Each row is a point on a landscape with many valleys, with its height.
From any point a ball rolls to the lowest of the 5 points nearest to it. It stops when none of these is lower. Distance is the straight distance between rows; heights are no part of it.
k_518: |   3 | -37 | -20 | -19 | -18 |   7 | -16 |  21 |  21 |  h=0.45
k_393: |   5 |  -5 | -14 |  -6 |   6 |  -7 | -11 |  -9 |   7 |  h=2.51
k_712: |  9 | -3 |  1 | 11 | -3 | 38 |  3 |  0 | 38 |  h=0.20
k_669: | -14 |  59 |  14 |  36 |  28 | -33 |  10 | -34 | -45 |  h=2.12
k_41: | -18 |  27 |  12 |  -9 |   5 | -48 |  18 | -10 | -41 |  h=2.43
k_324: | 16 |  4 | 25 | 29 | 22 | 44 | 14 |  2 | 18 |  h=0.28
k_415: | -15 |  11 |   3 | -32 |   1 | -39 |  14 | -22 | -24 |  h=1.70
k_338: | -11 | -62 | -17 | -51 | -24 | -28 | -11 |  11 |  12 |  h=2.90
k_26: | -36 | -25 | -25 | -56 | -39 | -42 |  -2 |   3 |   2 |  h=1.48
k_334: |   8 |   1 |  -8 |  -9 |  15 | -13 |  -2 | -15 | -11 |  h=0.43
k_468: |  -7 |   3 |  -2 | -20 |   9 | -34 |   8 | -18 | -23 |  h=1.88
k_809: |   3 |  31 |   3 |  22 |  16 | -18 |   4 |  -1 | -37 |  h=3.67
k_936: | 16 | 11 | -3 | -5 | 12 |  5 | -3 | -9 | -2 |  h=5.17
k_112: |  13 | -48 | -21 | -31 | -19 |   3 | -24 |  18 |  23 |  h=0.93
k_496: |  15 |  30 |   5 |  19 |  12 |  11 |  10 |   5 | -25 |  h=3.75
k_455: |  22 | -52 | -12 | -33 | -27 |  32 | -14 |  22 |  39 |  h=0.76
k_898: |   6 |  39 |   2 |  33 |  11 |  -2 |   5 |  -1 | -31 |  h=2.38
k_816: |   0 | -15 | -19 |  -5 | -11 |  23 | -11 |  14 |  24 |  h=0.25
k_945: |   3 |  14 |   1 |  -4 |  15 | -28 |   6 |  -5 | -32 |  h=3.45
k_179: |   6 | -34 |   6 |  12 | -11 |  43 |  -9 |  23 |  42 |  h=0.37
k_238: |  17 |  22 |  14 |  20 |   8 |  26 |  15 |   3 | -11 |  h=1.41
k_602: | -32 | -28 | -10 | -34 | -25 | -35 | -10 |  -3 |   5 |  h=0.38
k_808: |  -7 | -16 | -23 | -11 |  -8 |  -2 | -21 |   2 |  17 |  h=0.61
k_19: | -16 | -41 | -19 | -32 | -19 | -27 | -17 |   9 |   9 |  h=1.78
k_86: |   4 |  58 |   6 |  42 |  12 |   2 |   9 |  -9 | -27 |  h=0.88
k_311: | -20 | -46 | -13 | -50 | -29 | -36 |  -8 |   9 |  10 |  h=1.86
k_126: | -22 | -25 | -18 | -22 | -11 | -25 | -17 |  -3 |  11 |  h=0.33
k_828: | -18 |  -8 |  -4 | -24 |   5 | -33 |  -1 | -25 |  -4 |  h=1.57
k_731: | 12 |  4 |  9 | 12 |  7 | 38 |  6 | -3 | 26 |  h=0.17
k_7: |  10 |  50 |  14 |  38 |   9 |  20 |  11 |   7 | -22 |  h=1.10
k_742: |  -9 |  25 |  13 |   7 |  10 | -35 |  13 |  -7 | -38 |  h=2.78
k_722: | -28 |  47 |  17 |  16 |  10 | -46 |  14 | -23 | -46 |  h=3.89
k_424: |  4 | 46 | 39 | 73 | 24 | 35 | 13 |  1 | -8 |  h=0.24
k_506: |   8 | -58 | -21 | -41 | -21 | -15 | -21 |  13 |  22 |  h=2.39
k_991: |  10 |   3 | -11 |   2 |  -4 |  22 |  -4 |  -5 |  19 |  h=0.29
k_484: | 11 | 27 | 29 | 48 | 17 | 36 | 21 | 11 | -8 |  h=0.30
k_374: |   8 | -10 |  13 |  22 |   9 |  42 |   3 |   2 |  35 |  h=0.27
k_511: |  18 | -49 |   2 | -17 | -23 |  39 |  -9 |  32 |  44 |  h=0.49
k_72: |  7 | -6 | -9 |  3 | -8 | 28 | -9 |  2 | 25 |  h=0.22
k_983: | 17 | 11 |  7 |  4 | 12 | 26 |  9 | -7 |  6 |  h=0.47
k_77: |  8 | 33 | 39 | 71 | 25 | 38 | 14 | 12 | -7 |  h=0.15
k_782: |   0 |  55 |  24 |  52 |  14 |  25 |  11 |  -2 | -17 |  h=0.46
k_243: |  -9 |  48 |  11 |  35 |  22 | -26 |   2 | -15 | -41 |  h=1.68
k_449: | -10 |  11 |   7 | -14 |  11 | -39 |  14 | -12 | -33 |  h=1.87
k_274: |  18 |  16 |  -5 |   6 |  14 |   2 |   2 |  -5 | -20 |  h=6.27
k_411: |   4 | -24 | -13 |  -7 | -21 |  29 | -10 |  20 |  32 |  h=0.26
k_282: |  -3 | -33 | -24 | -16 | -13 |  -8 | -22 |  10 |  14 |  h=0.99
k_747: |  22 | -65 |   2 | -21 | -15 |  47 |  -5 |  21 |  60 |  h=0.96
k_186: | -26 |   0 |  -9 | -41 | -11 | -45 |   9 | -28 | -11 |  h=1.69

Where does a ball stop that starts at each point below?
k_808 | k_731
k_243 | k_77
k_41 | k_126
k_936 | k_731
k_186 | k_126
k_511 | k_731
k_338 | k_126
k_112 | k_731
k_449 | k_126

For each start below, name every point that the ball comes to, in order.
k_506 | k_518 > k_816 > k_72 > k_731
k_455 | k_411 > k_72 > k_731
k_742 | k_449 > k_415 > k_828 > k_126
k_179 | k_712 > k_731
